Points, in no order, along strands that fork, close into loops and pass close to each other.
Two points are linked if the straight distance between their rows is under 126. Some points are linked to none.
k_847: [  0   0   8 -16   7 -24   3  -1   7   6 -41  -2 -21   9  -2  -2   5 -15
  -1  -2  -1  17 -15   0   0  -8 -20 -22   5  -4  23   9   3  23  -4  -3
   9  24  21   0 -31  -3  22 -18  -5  -9   9 -40  -5   1 -41 -18 -15  19
  -6  12 -14]
k_455: [ 10   1  20  -2  11   4   6 -10 -21  -9   6 -14  15  -5 -12  35 -38  15
  45  22  27  19  10   5 -29 -29  22   4  -3  19 -19 -43  16 -15  36 -23
 -26  -7 -12   5  -7 -28   0 -11  11  -8  23 -20  -2  39  33   4  10 -10
  -4  -5  13]
k_562: [ -4  16  -5 -21 -22 -32   2 -10   4 -16 -26  16   1  12  16 -14   0 -19
  -3   7 -26 -11   5 -19  27  26 -22  -3  -6  -1  11   4 -14 -19 -34  -6
   1  15  23 -34  13 -10  -4   3  22 -28 -12  16 -27  20 -35  -1  15  13
  24  -9  24]
k_164: [ 10 -29  41 -18  15  36  12   5  23  -6 -12  -1  -5  19 -11  -5  -5 -14
 -23 -24  29  -7   4  -5  -8  14 -31 -27   3  12   1  -7   9  10   4 -12
 -11  -8   5  -3 -23 -13  -9   4  15  16  10 -11  23   7 -16   6 -15   9
 -29   9 -33]
k_110: [  6  22 -12 -18   2 -26   8  -6  35  -2 -16  11   9  -9   7 -23   5 -39
   2 -13   3 -27  -8 -18   0  22 -28 -28 -13   7  35   9 -10   5  -6  15
  17   3  11 -30  18 -20 -44  32   8  -2 -22   1  29 -33 -16  -6  25  31
  -9   4  -8]
k_922: [  5  -4  15   4  46   3 -14  34  -8   7  16  17  -6 -24  -2  11 -18   9
  35  13  35  -6  17  11 -39 -41   8  -4   5 -29  -6 -18   3  14  18 -17
 -26 -19  -6  18 -12  11  -5 -38 -10   9  37 -47   1  -4  29 -20  -5  28
 -11  26  -3]
k_72: [ 16  11  -7   1  15  15  -7  -6 -10  29   5   1 -18  18  36   0  17 -29
  22 -12   9  18  14  28  20  -3  26 -10  26  10  15  -9  12  18   0  25
  26  18 -36  12   8  12  14   9  10  17  12 -10  19  -4   7  39  10 -13
  29 -14  24]
k_123: [ 14  -1  20  -2  -6  12  20 -39   3  22 -35 -22   5  22 -17  41  21 -11
  32   7   3 -10 -10 -21 -19   1   6  -2 -17  16  19 -27  22  -4  18  -8
   9  32 -38   3   4 -20 -22  -6  15  -5  11  -6  -8  32   5   5  24   2
   7   1  22]
k_897: [  3  -3  -6  -3 -27  12  -7  41 -18  -9  25   1 -11  -7  -6 -22  -2   2
 -66  16  -8 -37   0 -29  13   9 -21   7 -11 -39 -31 -14  -6  -3 -25 -24
  -6  -8  10  19   2  16 -27   2  15   8  15  -2  -6 -23   0  33  -7  -5
 -26 -12 -21]
k_388: [  3 -34  -3  17  -1  35 -10  16   3   8  31  16   2   6  27  -5  -4   9
  -8  -5   2  -6  10  29   1  18  22  12  -8  -5 -19  23  -9  14 -12   5
   1 -12  -7  16  23  35  15  -6 -21  18 -23  37  13  -5  36  20 -11 -18
  14  -6   0]
k_332: [-17 -22  -1  17 -38 -22  -3 -13   9  -8   8   8  -6   1   8  -7  10  13
  -7 -10 -26   6 -14   5   0  16  13  23  -4   7  -6  33 -25  -5 -14   7
   8  12  18 -12   1   6  30  -4 -16 -19 -30  29   8  10  -7  -4 -32 -31
  17   2   9]
k_706: [ -2   3 -11  -3  22 -11   8   2 -15  13 -27   0  21  -7 -10  -1   2  -8
  42  -2  25 -15 -14  -4 -38 -20  15 -14 -52  -5  14  -4  -4  11  25  10
  -4  18 -38   8  11 -11 -33 -16  -6  -3   1 -12   0 -21  31 -23  32  21
   4   8  11]
k_473: [  4   6  32  18 -14   7  11 -58   6  16 -26 -35 -14  34 -31  40  29  16
  -4  -9  -2  -7   1 -32  -7   9 -18  15  -2   6   9 -13  11 -24   5 -25
  -1  41 -15 -13 -15 -16 -21   5  12 -25   5  13 -27  44  -4  -4  16  -3
  10   0   8]
k_864: [-18  14  -7   3 -34 -34  -1 -37   9  -5   1   6   1 -13  -4   1  -1   2
   8  -9 -32   6 -12  -9  13  10 -13  15 -10   9  17  23 -17 -13   9   4
   5  29  16 -28   0 -20  18   4  -1 -36 -26  31 -13  20 -23  -5  -5 -15
  20   5  12]
k_231: [-14   9   7  29 -16 -41  -8 -25  23  17  -2 -12 -40  21   5 -14  25  28
 -34 -24  -1  -2  18 -15  20  10 -13  14 -18  -7   7  13 -22 -15 -14 -23
  -1  19   8 -33 -43  -4   0  33 -19  -5 -33  28 -11  17  -3 -19   3 -12
  20  -6 -22]
k_188: [  7  30 -12   9  -3  -6  13   3  29 -22  10  13 -13 -28  11   3  11  -1
   7  10 -24  20   6   4  20  10   1   8  53  18 -11  27  -9 -22 -27  21
  19 -35  -8   4  39  19   2  38   6  12   1  10  -1 -21 -20  -1  11   5
  15   9  45]
k_552: [ 21   7   2  20 -15   2   1 -40  -1  14  -6 -10 -23  18  15  35  34   3
  31  -4 -17  10   8   9  17  16  26  34  26  25  -4  10  -5 -25   3  -3
  10  24 -30   3   0  -1  18  -8   0  -6 -10  20  -7  34   4  25   4 -19
  54  13  51]
k_225: [ -1 -10  -3  11 -21  -4   2 -16  16   7  -3 -15  -6  -2   5  13  24 -10
   5   3 -21  17 -12   9 -15  -6  27  14   1   8   7  25   2  -3 -11  16
  32  19  -3   4  26  27  21   4 -10  -6 -17  13   6 -10  -8  -5 -26 -32
   5 -22  22]
k_784: [  8  -2  20  33 -19  -3 -14 -41  30  39   6 -16 -26  28   3  -7  52  -3
 -19 -30   5   4  11 -20  12  26  -1   4 -10  -8  11  -3 -18 -16 -29 -12
  26  37  10 -33  -1  -7 -21  31   6   0 -36  41  16  10 -14   6 -11 -26
  24 -17  -8]
k_170: [  4  19 -16 -25 -18 -37  11  -5  11  -9 -25  10   4   8  15 -33   2 -30
   5  -5   5 -30 -13 -28  19  29 -27 -29 -23 -19  29 -11 -25  14 -29  -4
   1  20  28 -25   3 -26 -43  22  23 -13 -20  11  -3   6 -15  -8  27  11
   2  -6  -3]
k_220: [-28  -5  -5 -12 -16   9   9  17   1 -39  18  28   5  10   4   0   7   7
 -40  -7 -20   5  10  29  32  35  13  39  28  19 -29  28   1 -12 -40   7
 -40 -45  37 -25  -9   9  29 -14 -24   7 -15  32  -4  23 -12  14 -26 -20
  11  11  19]
k_27: [ 18   8 -31  39  22  29  -8   5   6  -2  30   1  21 -52 -14  -2   6   7
  16   9  -6 -21 -11 -14 -24 -16  -5   8 -34  11 -17  13   6  -4  39   1
  18 -19 -27  19  40   4 -36  12 -25  14 -15  13   5 -54  23  -1  35  37
 -24  25 -13]
k_303: [  8   2 -36  15  -2 -22  -8  23  29 -11  -7 -20 -17 -17  -2 -31   9  21
 -20   0  19 -17  -5 -29 -18 -10 -26  -4 -24 -21  -9   9 -32  12  -1 -17
   1  -9  -5  18 -17  27 -28  20 -16  25  -2 -16  -6 -53  11 -24  27  14
 -25  24 -28]
k_886: [-32 -13 -15 -24  -8  13   7  13 -45 -54  12  21  26  16   8 -12 -18   6
 -14  -8  -5  11 -13  46  18  13  13  17  19  21 -12   3  17   3 -16  12
 -44 -36  40 -13  -8 -11  39 -30 -19 -13 -12  18   4  44 -10  13 -34 -29
  -2  -1  -1]
k_317: [ 18  -8  -8  16  10  -2   1  -6  -8  22 -12  -7 -25  17  33   3  22   4
  37  -1 -10  11  13   7  33  -6  38  12  11 -11   1   3 -16   1  -9   6
  20  12 -49  26  -4  25  10  -7   2  19   5   5  -2  17   6  11  15  -6
  49   0  35]
k_983: [ 11   6  13  19 -11   7  -4 -22   4  17  11 -20 -12  49  16  28  30   3
  24  -8  -3  17   6   9  22   5  32  42  51  31 -21 -11  13 -35  -6   4
  14 -10  -6 -11  -3  -4  28   6  15  -9  21   8 -16  42   4  30 -28 -32
  45  -9  39]
k_445: [-23  -1   0  -6  13  23  12   2 -20 -27  32  20  28 -30 -17 -22  -4  27
  -4 -26 -11 -34   2 -11 -15   5 -14 -16 -21  -9  -5   6   3  12   7   4
 -18 -31  16  -9   3 -32   4  11  -5   8   1   5  24 -12 -17   0 -21  -5
 -38  22  -8]
k_521: [ -1   6 -12 -13 -10 -11  16  -8 -20 -12   0   6  12  -6   6  -4 -32  19
  22   8   5  -6  -6  -1   7   6  -1 -26 -27  -4  -2 -10 -14   8  16 -20
 -16  24  -2  -3  -8 -30  -7   4  14 -17 -18   9  -4  12  13   7  35   1
   6  -6   5]
k_424: [  0  -4 -17  -6   5 -16  -7 -14  34  -5  -6 -13  16  -4  13 -26   8 -38
  15 -21   6 -10 -22  -5 -22   5 -13 -15 -22  22  31  23  -3  11  12  22
  37  -2   9  -7  31   5 -17  16  -8  -3 -35   2  21 -39 -20 -19  -9  20
 -16   1 -15]
k_832: [ -5  24 -18 -11   7 -17   1  42 -32 -10  16  17  18 -14  14   7 -35   2
 -11  38  -8  14 -22  -9  11  -4 -15  11  21   0 -22 -22   9 -16 -14  -4
 -12 -39  12  34  18  33  11   5  -6  11  23 -41  -1   1   7   4  12  33
 -10  -8  23]
k_138: [  7 -28  13  28  -3  14  -9 -18 -35  14 -12 -11 -19  29   0  19  -5  28
   2   4  -6  25   2  30   3  -4  15   3   9   8  -6   6  11  -5  10 -22
 -14  45  11  -5 -19  -5  43 -39 -14 -37 -10  16 -24  34   7   1 -10  -2
  28 -11 -18]
k_978: [ 10   2   1  -4  29   3   5  -1  -7  23 -36 -20 -13   1  11  11  15 -24
  44   7   5 -11 -26   7 -19 -33  23  -1 -20  -2  36   9  15  -3  27  28
  16  27 -45  12   6  20 -30 -30 -13   0  -4 -13  12  -1  23  -9  14  24
   0  -8  18]
k_471: [ 12 -12  32  17 -19 -11  -3 -24 -12  32 -22  -7 -14  13 -25 -13  -7   1
  -1 -13  -1   6 -21 -13  14  -4 -20 -26 -17 -28  28  -7 -15  26  14  -7
  22  55  11  -6 -39 -41  -2   6   9 -15  12  -4  24   9  -9   2 -14 -11
   2  -7 -46]
k_791: [ -2  -1  12 -22  -5 -17 -15   5  36  11 -16  -4 -23  11  -2 -16  34 -29
 -44 -13   3  -8  23 -19  13  14  -5  -4   8  -7  14   5  -3  -2 -44  13
  25  -2  -1  -9  -9  18 -24   6  17  15  11  -7  -6 -20 -40  -2 -15  -2
   1   0  -5]
k_592: [ 11  -2  -3 -21  29   9  -9   8  16  -8  -8  -5  16  -1   9 -18 -10 -47
  26 -18  33   3  -2  16 -11  -3  -9 -20   2  39  11   3   9   8  21  27
  25 -17  -6   2  18   0 -10   0   5  12  -9 -24  30 -46 -10   7  -1  17
 -16   3 -12]
k_989: [  4 -20  -2  -7   4  44   3  28   9 -17  18   5  14   6  35  -1   2 -22
  20  -9  -6   7  -6  19  16  12   6  29  51  23 -21  -1   1 -14  -3  31
  -5 -58  -5  33  36  42  18   6  -5  44  10   3  23   8   8  11 -20  -1
  -1   6  14]
k_42: [  4   6  14  26 -17 -13  -7 -42 -11  20 -28 -39 -12  23 -23  32   6  30
  12   8 -10  19   7 -17  16 -14  12  24   5   5  -6  -9   1 -26   9 -16
  -3  48   6 -19 -28 -15   7 -24  11 -34   9  16 -41  37   6   6  12  -6
  31 -11  -3]
k_797: [ -6  19  -4  -6  28 -16  -8 -19 -15 -31   7  19  18 -25 -20 -17 -16  -1
  17 -29  24  -2  -4  17 -23 -13 -27 -30 -17   2   8   9 -17   5  27 -17
 -12  10  20 -14 -17 -52  -9   8 -13 -29 -43   0  22 -28 -18 -28   7   9
 -17   8 -22]
k_136: [ -2  -5  -4 -11 -11 -11  10  -6 -34  10  -5  10 -14  -1   5 -14   5  -1
   8   6 -25  14 -10   7  16  -7   4 -15  10 -18  30 -15  11  19  10   5
   0  38  14 -18 -29 -22  45 -27  11 -27  10 -16   1  27 -34  -1 -28  -4
   3  -1   7]
k_807: [ 10 -21   2  -1  -4  21  15  21  10 -33  -5 -22  -1  17  10 -14  -7   0
  -3  -2  14  10   1 -15  18  14  -7  10  30  12 -17 -16  -7  -8 -15  19
  16 -49  -4  20  20  41  -1   8  18  36   9  -6  16   4  -8  12 -17   3
 -18  -4   0]
k_682: [  8   5  -6  -7  -1   4  19  20  19 -18  -8 -11  -8  -1   8 -18  -5   7
  16   3  21  -8   2 -31  14  14 -15 -15   8  -4  -3 -13 -22   6  -2  16
  17 -22 -27   4   2  21 -25  14  25  29  13 -14  18 -15  -4  11  28  23
 -13  11  21]
k_810: [  5  -2   6 -27  15  -5  -9   6  35  -5 -33 -23 -25   9  14  -4  20 -37
  -8  -7   0   4  -3  -3  -2 -11 -14  -1  29   5  26  16  11   5 -23  21
  22  -2   5   4  -2  35 -13 -10   6  11  10 -29  -1  -2 -39 -11 -20  25
 -13   5 -10]
k_150: [  3  -8 -17   2 -10  19  -6  -8 -33  12  16  19   9  10  28  22  -1  -5
  20  27  -7  26  11  40  -2   9  23  -5  29  33   2 -18  24  -3  15   6
 -25  27 -12 -11  10   4  43 -22   7 -21   1  10   3  41  15  25  24 -17
  29  -5  40]
k_575: [  0   4 -30   5 -15 -31 -12   8  56  11 -18 -22 -14  -8  -5 -38  16 -12
 -14  -5  24 -17 -34 -37 -12  -8 -44 -15 -25 -30  26  15 -35  22  -9   0
   5  19   9  11 -15  24 -53  10 -13   4  -7  -9  -4 -38  -5 -41  27  -1
 -33  20 -35]
k_47: [ -2 -13 -15 -18   4   5  -5  11 -28  11 -12  16  18   4  14 -17 -22 -17
  17   9  18  -5 -15  15 -26  -6   7 -34 -41  -1  13 -18   8   8  21   4
  -7  22 -20   4  25 -11  -4 -14   9 -25 -15   2  -7  -6  20  -3  21   6
   5 -13  -8]
k_580: [  7 -26  19  -6 -24  -9  -6   2   4  23 -15  -9  -5  27 -20 -23  -2 -16
 -25 -16  22 -21 -24 -17   8   8 -23 -31 -10 -29  13 -11 -15  21 -23 -21
   1  46   7  -2 -26 -25 -41  -1  28 -26  10   3 -11   1  -7  -5   8  -8
  -2 -11 -56]
k_38: [ 11   6 -45  54  16  31 -12  16  -2  -1  43   6   5 -47   8 -26  17  16
   4   4 -20 -31 -13  -3  -8 -12   1   5 -10   7 -17  32   3  -5   4  25
  17 -32 -13  11  51  24 -25  14 -32  14 -19  24  25 -51  11  24   8  23
 -21  22  -4]
k_347: [  2  16  -6   8 -24 -10  12 -25  47  -3   0 -15   1 -21 -34  16   5  -1
 -22   7  -4   0 -14 -35 -17  14 -26  10 -24 -11   9  11 -18   2  12 -13
  25  13   8   5  16   5 -15  42   1  -2 -18  19 -23 -24  -7 -30   9 -11
 -24  -7  -2]
k_925: [ 13  13   3   8  20  23  12  -1  35   8  15   9   9 -35  -7  17   1  -9
  10  -1 -10  -8   1  -6 -12  -4  -5   7 -12   7  -1  21   5  -1  28   6
  24 -13 -34   7  21   2 -20  26  -9  20  -9   4   6 -40  21 -10  26  23
 -11   6   2]
k_256: [  7  -5  -6   2 -21  -4  -4 -24  32  19  -8 -12  -7   2  15  -9  14 -46
   1  -7 -17  12 -22   2  -2   7   6  -8 -10   9  41  22   3  11  -1  25
  42  37   9 -15  28  11  -3   3   0 -10 -28  13  28 -21 -22  11 -25 -12
  -7 -24   5]
k_411: [ -2  10  -7  -9   9 -30  -8  -1  -2 -27   7   8  14 -16 -27 -37  -8  -8
   6 -25  25 -19 -32  -3 -17 -11 -53 -25 -28 -22   6   9 -41  14  18 -26
  -6   8  20  14 -32 -47 -26  10 -13 -18 -16 -15   9 -42 -20 -53   5   4
 -27  23 -27]
k_756: [-24  -4  14  -2 -19  17   2 -14   3  -9  10 -17   9  36 -17  -4   4  26
 -34 -14  -8  -3   0 -13  42  14   0  21  19   2 -19   2   4 -27 -23   1
  -9  -8  37 -40 -25 -19  20 -16  15 -28  13  34 -31  37 -35  18 -41 -38
   2 -22   6]
k_868: [ 14  28  18   6  -9   0  21 -30  43  11 -13   0  -4 -24 -34  46  21  -8
   6  14 -16   1   3 -33   3  13  -3  22 -22  -5  14  -2 -10   0  29  -2
  28  14 -34   2  11  -9 -35  27  -2  24  -6  21  -5 -13  15 -17  41  10
  -3   0  21]
k_318: [  6 -17  13  15  27  13   2  15  -2  -9  23   2  -2  15   8 -17 -13  12
 -11 -17  23 -27  20  17 -24   2  11   5 -37   6 -22  11   1  10   5 -11
   8 -42  -2   8   9   5   8  19 -21  24 -11  12  15 -25  44   2 -24  -8
  -1  -8 -22]
k_800: [ -4 -35   5  -4  19   7 -26  22 -18   3 -30  -7 -27  31  10 -24  14 -14
 -28 -14  28  10  11  32   4 -18  23 -16   6  -1  18  -3  25  28 -26  26
  11  -2  -9   6 -11  27  -8 -42 -12   5  -9  -6   5   3 -16   4 -29   8
  -2  -9 -53]
k_493: [-19 -13  18 -12 -14  -7  -3  -1   9  -4  -5 -10  -1  26 -22  -9  23  10
 -48 -13  -2  -6  26 -25  19  17   0  11  14  -6 -10  -9   3 -10 -43   4
   2 -18  24 -19 -19   2   5  -3  23   3  18   5 -27  10 -43  -4 -35 -17
  -4  -4  -5]
k_689: [ -4  17   6  -7 -24  16   9  17   9 -14  22  12  -2 -28  -8  -2   8  -6
 -36  10 -18 -31   3 -36 -10  12 -19  -3  -3 -20 -12  -3   4 -18 -15  -3
   1  -8  -1  -8  33   3 -31  26  22   5   5   9   7 -20  -2  18   2  -4
 -32  -6  10]
k_681: [ -2  10   6   8   8 -26  -2  -6  27 -12  -3  -8 -38   6   3  -6   9  29
 -25 -22   2   1  47  -1   5   1  -1  15   4   4  -8  17 -16  -2   1 -16
  -2 -18 -12 -16 -44   1  12  34  -7  26  -4   4 -11  -7  10 -10   6   1
  11   8 -15]
k_990: [-11  18 -15   5 -12 -19   9  13  20 -33  21  23 -11 -21   7  -2  -7  20
 -29   6 -29  14  14   4  28  24  -1  26  32  27 -23  29  -7 -19 -21   7
  -8 -52  16 -14   0   9  29  16 -11  11  -8  15  -7  -4 -16   2 -12   3
  11  24  21]
k_338: [ 11  -9  14  -9   3   8 -13 -14  19  37 -36 -11 -20  39  11 -15  18 -40
 -11 -27  23 -14 -12  -4  -8   5 -21 -27 -19  -5  34   0   6   8 -11   0
   4  45 -11 -11 -12  -3 -44 -10  10 -15  -6 -11  11   2   2  15  13  24
   6  -2 -44]
k_418: [-19  33 -21  -3   4 -40 -17  18 -19   0  21  15   7 -35  -9  -6 -25  28
  -7  20  -5  10  18   4  -3 -27  16  -9  -8 -15 -10   4   2  32   4   2
  -4 -12  12   6 -23 -13  21  -6  -5   2  33 -39 -15 -28   3   8   3  -3
  -3  22   2]
k_283: [-22 -10   2   4  21  19   5  24 -27  -1  15  -2  11   8   1  10  -2  22
 -11   3   0  13   0  16  -5 -18  26  19  26 -18 -11 -11  22   7 -28   5
 -20 -32  18  20   0  46  35 -14 -15  16  20 -21  -4  21   8  -3 -41 -10
 -17 -18   7]
k_714: [-31   8  15 -14 -12  24   7  -3   6  -4  36  22   8  10   5  -1  -3  22
 -31 -19 -18 -15  17   6  35  31   4  11   0   8 -18  14  13 -11 -11   3
 -25 -26  26 -49 -13 -31  26   3  -7  -2   2  32   3  22  -9  36 -30 -41
   3  -7  17]
k_151: [-16 -19   7 -20  -3  24 -10  27 -52 -20  14  33  17  12  19   1  -4  -7
   2   9  -9   5   1  50 -11  -1  19  -3  22  14  -4 -20  33   2   4  16
 -37 -16  33 -16  14 -11  50 -28  -6 -15  -1   8  24  42  12  13 -34 -28
   1 -18  -1]
k_632: [ -1  17  -9  -7   1   7   6  22  -9  44   7  29  29 -35  -6  24 -14  -5
  20  51 -31  -5 -18 -23   4 -15  15  -6 -15 -18  -4 -16  22  -4  15   6
 -12   7  -7  17  17   0  -2 -17   9   1  31 -18 -28  -5  17  -3  21  26
   2  10  30]
k_503: [  0  27  -2  19  25  -3   0 -17  -4  -1  35  34  26 -57 -30   1 -23  22
  12  -2  -4  -9   5   9 -15 -12 -10 -25 -22 -22   9  21  -9  25  32 -10
   1  10   0 -14  -6 -56 -16  19 -20 -20 -14  -2  29 -42  10  -9  28  11
 -17   8 -13]
k_210: [  6  31 -19  -2  10 -14  10  45 -11 -25   7   7  -1 -19   8 -10  -7   3
  -9  24  -2 -12   3 -23   1  -2 -18  12  21   5 -24 -12  -2 -19 -12   5
  -3 -57 -12  14  15  26 -13  22   6  31  33 -34  11 -27   8   8  24  41
 -13  19  19]
k_50: [ -7 -22 -10  -3 -33  -2   7   9 -25   2  15  -3   1  16  -7 -26  -4  27
 -42   4 -16 -31 -10 -35  28  18 -20  -2 -14 -57 -18 -20 -29 -18 -29 -40
  -8  12   0  13  -9  -1 -27  -4  20 -25  -1  15 -40   3 -13 -10   1  -6
  -8 -18 -14]
k_394: [-12 -19   8 -18  22  17 -15  35 -23   1   2  -3   1  29  16  -8  13 -31
 -17  -4  23  14  -7  29   6 -21  28   2  32  11  14 -23  47  16 -29  41
   0 -33  12  19  -3  42   6 -27 -11  24  21 -24  15  18  -7   5 -48  -1
 -19 -23 -14]
k_146: [  2   1   8  11   0 -10   4  -6  15   2  12 -26  -3  19   1  29 -19  28
  18   5   1  28   7   2  19  -2  26  43  39  25 -28  -7   1 -29  17  -5
  -3 -35   4  -2 -15  13  37   7   6   5  20  -1 -25  40  16  11 -32 -19
  28  -4  15]
k_643: [ 12  13  22  -4  34   4  -7  -3  -5 -12   5  11  11 -23  -9  19 -31   7
  42   3  31  15  29   8 -32 -32   1 -13 -13   0 -20 -16 -10   0  36 -25
 -31  -4  -6  -3 -16 -37  -6 -17   3   2  14 -24   7  -1  25  -8  29  25
  -1  22   6]
k_378: [  7 -10  29 -10  -5  29  -1 -30  32  12 -22 -12  -9  39   8  -2  27 -29
 -25 -32  10 -20  10 -18  -9  30 -33 -29   3  10  30 -11  15   3 -13  -2
   6  17   0 -23  -2 -20 -30  17  21   1   4  -3  35  19 -26  28  -3   4
 -14   2 -26]
k_527: [ 21 -12   4   0   1   3   9 -19 -20  11 -25 -35  12   7 -15  39  -7  -5
  41  22   9  19   4   2 -20 -21  33  19  10  21  -2 -37  18 -17  16  -3
   1  15 -30  21  16   5  -3 -12  17   3  12  -4 -15  29  27  -5  19  -5
  18 -16   9]
k_998: [-11  20 -16  -6  -2 -37   1  22 -39   6   5   9   6 -10   7  -3 -41  32
  12  41 -21  15  -1   3  24 -24  22   2 -24 -33 -12  -1  -8  14  17 -12
 -16   4  16  16 -33  -9  27 -25 -10  -9  35 -27 -31   3  20  -4   3   3
  10  -3  17]
k_128: [-11  -2  21  -5  37  34 -11  12 -31  13  23  39  12  -4  13  30 -12  13
  18  17   5  -5  20  39 -36 -17  20 -12   4  -9   4 -18  42   6  26  -8
 -28 -12   3 -10  16  -7  34 -25 -14 -16   7  -3   2  31  30   2 -21  -6
  -3 -11   7]
k_463: [-18   3 -10  -5  -9  15  14  -8   9 -21  16  -9  15 -17 -24  -8   7  13
 -27 -19  -8 -19  -7 -20 -22  10 -11  -1 -15 -11  -7  13  -2   7 -14   1
  -3 -12  23   1  21   4  -2  27   5   8 -14  16  -3 -18 -14  -6 -22 -16
 -36   2  -5]
k_323: [ -3   2  -3 -31   7  -9   3  18 -11  -9 -13  24  18 -20 -20 -23 -25 -21
  11  -5   7 -10 -33  -7 -16  -9 -41 -30 -24 -21   6   7 -20  13  14 -17
 -22  10   5  21 -12 -32 -15 -20   4 -19  21 -29 -18 -28 -20 -37  12  27
 -18  29 -13]
k_387: [  6  13  32  32 -26  -9   1 -47   7  49 -21  -7 -19   5 -21  13   9   3
   7  -1  -8   7 -18 -33  24  17 -29  -8 -41 -25  34  -6 -28  10  25   1
  24  59   0 -10 -19 -25 -14  21  -4   4 -12  17  30  24  -6  -4  15  -8
  12   1  -8]
k_247: [ -5   5  -8   1  -7 -17  -3  17 -38  39  20   6  30   4   0  23 -30  13
  19  53 -14  14  -4  -4  11 -18  35   7 -12 -11  -7 -40  17  -8  25  -7
 -21   5   7  18  -8   6  28 -23   4  -5  38 -24 -37  17  36  -4   5  -1
  17 -15  39]
k_560: [ -1  -7   2 -18 -11  -1  17  -8 -20 -10   3 -12  12   2 -22  17 -34  26
  -5  12   9 -17 -11  -4  -8   0 -11 -14 -20 -27 -13  -8 -16  -6  14 -51
 -37  30 -10  22 -18 -27 -32  -6  10 -29   1   2 -32  17  21 -15  37  -9
  -7 -10  -7]
k_524: [  1 -13 -34  -2  11  -5  -4   6 -15 -19 -17 -31   7 -17  -2  -1 -23  16
   7  14  17  31  -4  12 -21 -22   2   1  12  -2  -7   5 -11   5 -12  -4
   0   3  -2  34  14  44  13 -12  -6   2  -7 -20 -13 -16  -5 -21   9   1
 -14  -8 -11]
k_24: [ -2 -23  33  15 -11  22  -8 -22 -11   2  13  12  -5   5   9  28  -8  24
  15  -4 -20   1  16  20   2   4   5  14   5  14 -12   4   8 -11  29 -16
 -26  23  15 -23 -16 -26  35 -29 -11 -25 -15  27   5  52  20  20 -12 -10
  24   2 -12]
k_268: [  8  25 -10  -1  -1 -18  12 -10  19 -20  -1 -29  -6  -9  -2  31 -30  25
  13  15  -5  30  15  -1  10   2   8  41  25  23 -28   9 -18 -31  23 -11
  -1 -29  -9  11   2  13  19  25   1  14   5   0 -22   8  20  -3  12  -4
  19  -2  24]
k_942: [ -2 -32  15  13  26  -9  -8   7  -1 -16 -35 -23 -29  39 -13 -13  20  17
 -39 -29  34   5  11  26 -13 -15  20  -9   5   3  -8  12   9  24 -40 -10
   4 -14   4   4 -34   7 -12   7 -21  12  -2  -1   1  -1  -8 -21 -25  -9
  -5  -1 -63]
k_532: [ 20 -11 -16   4 -10   8   4 -10 -28  16  -3  -8  19 -13   0  41  -3 -18
  36  48 -17  16   5  24  -1  -7  39  14  13  28  13 -34  27  -8  27  10
 -10  21 -34  20  26  10  13 -31   4  13  -3  18   2  23  28   3  37 -17
  21 -12  49]
k_862: [-13 -11  -3 -19  23  -2  -5  38 -24 -22   8  26   9 -19  -2 -36 -10   0
 -18  -7  10 -29  -8   0  -9  -6 -19 -25 -18 -14   3   1   5  15  -2   5
  -5 -25   0  12  -9  -7 -11 -25 -11  -1   0 -28  16 -26 -27 -15 -10  31
 -30  28 -24]
k_355: [ 14 -19  23 -24  20  24  -7  13  13   4 -12  -4  11  12  -2   3 -24 -35
   7 -10  38  13   5  11 -19  -9 -14 -16   2  28 -13 -20  12  -1   9  -5
  -2 -14  -7  17   4  -1  -1  -5  19  13  14 -25  -4  -7   5   3  -3  12
  -8   2 -24]
k_817: [ -3  -5 -22 -10   8   3  -9  14 -36  13   3  27   5   9  28 -16 -13 -19
  -1   8  15  21   6  45   1   6  15 -32   0  16  19 -12  19  23   8  16
  -5  22 -12  -8  11   4  33 -14   3 -11 -13   1  13  -2   9  23  16   0
  19 -14   8]
k_155: [ -5 -23   8  -3  -5  56  -6  26  12  -3  24  37   5  13  41  -3  17 -25
  -6 -13  -8   0   8  38  24  30  13  11  33  13 -20  20   1   5 -31  25
 -10 -32  -4   2  27  30  11  -4 -15  33  -7  29  32   8  15  35 -10 -16
  10  -1  21]
k_189: [ 14  33 -12   3   2 -12   2  -4  24   0  -6  -5  -8 -40   0  40  11   0
  35  23 -29  28  10   2   4 -16  18  27  45   5 -11   8  -1 -17   3  16
  15 -14  -8  15  28  18  11  21   3  16   6  -7 -13  -7   5 -12  16   4
  20   2  31]
k_949: [-12 -15  10   1  -8  13  -2   5 -16   7   3 -20  15   7 -16  19   9   0
 -12  10 -14  13  -4   5 -16 -17  26  23  17  -6 -15  -1  21 -12 -22   9
   3   5  23   5  22  27  29 -11   6 -10   8   1 -13   7   4  -3 -38 -26
  -7 -39   3]
k_257: [  5  -6 -21  14  18 -11  -4  16  14 -30  -7 -10 -20 -14   8 -17   8  32
 -25  -6  -6   2  34  -1 -12  -9 -12  19   6  -3 -21  16 -19 -10   1 -16
  -4 -41 -14  17 -19  31  11  24 -21  38  -4  -8 -11 -34   5 -33   9  17
 -11  21 -23]
k_449: [ -7  40 -11   3   3 -21   0   4   4   3  22  27  16 -55 -28  -3 -16   9
  -6   7 -11  -2  11  -4  -6  -8   0 -23   0  -9   2  17   1  26   3  13
   9  -9  10 -11   5 -40  -9  21   2  -6  15 -22  16 -56  -3  13  18   6
 -12  16  -6]

A fork is a point with three links, a tip a point with one. Leave the first point through the second and follow the links. Name the first fork or tip that comes.
k_188, k_189 | k_817
k_862, k_323 | k_632
k_317, k_552 | k_220
k_998, k_418 | k_463
k_387, k_471 | k_424

A piece is all that can be reached along the links. How many separate loops has the piece of each point below (a circle has one, a figure eight two, a Y none), and how many tips (points with one link)?
k_998 | loops 0, tips 3
k_424 | loops 1, tips 2
k_784 | loops 0, tips 2
k_155 | loops 0, tips 2
k_521 | loops 0, tips 6
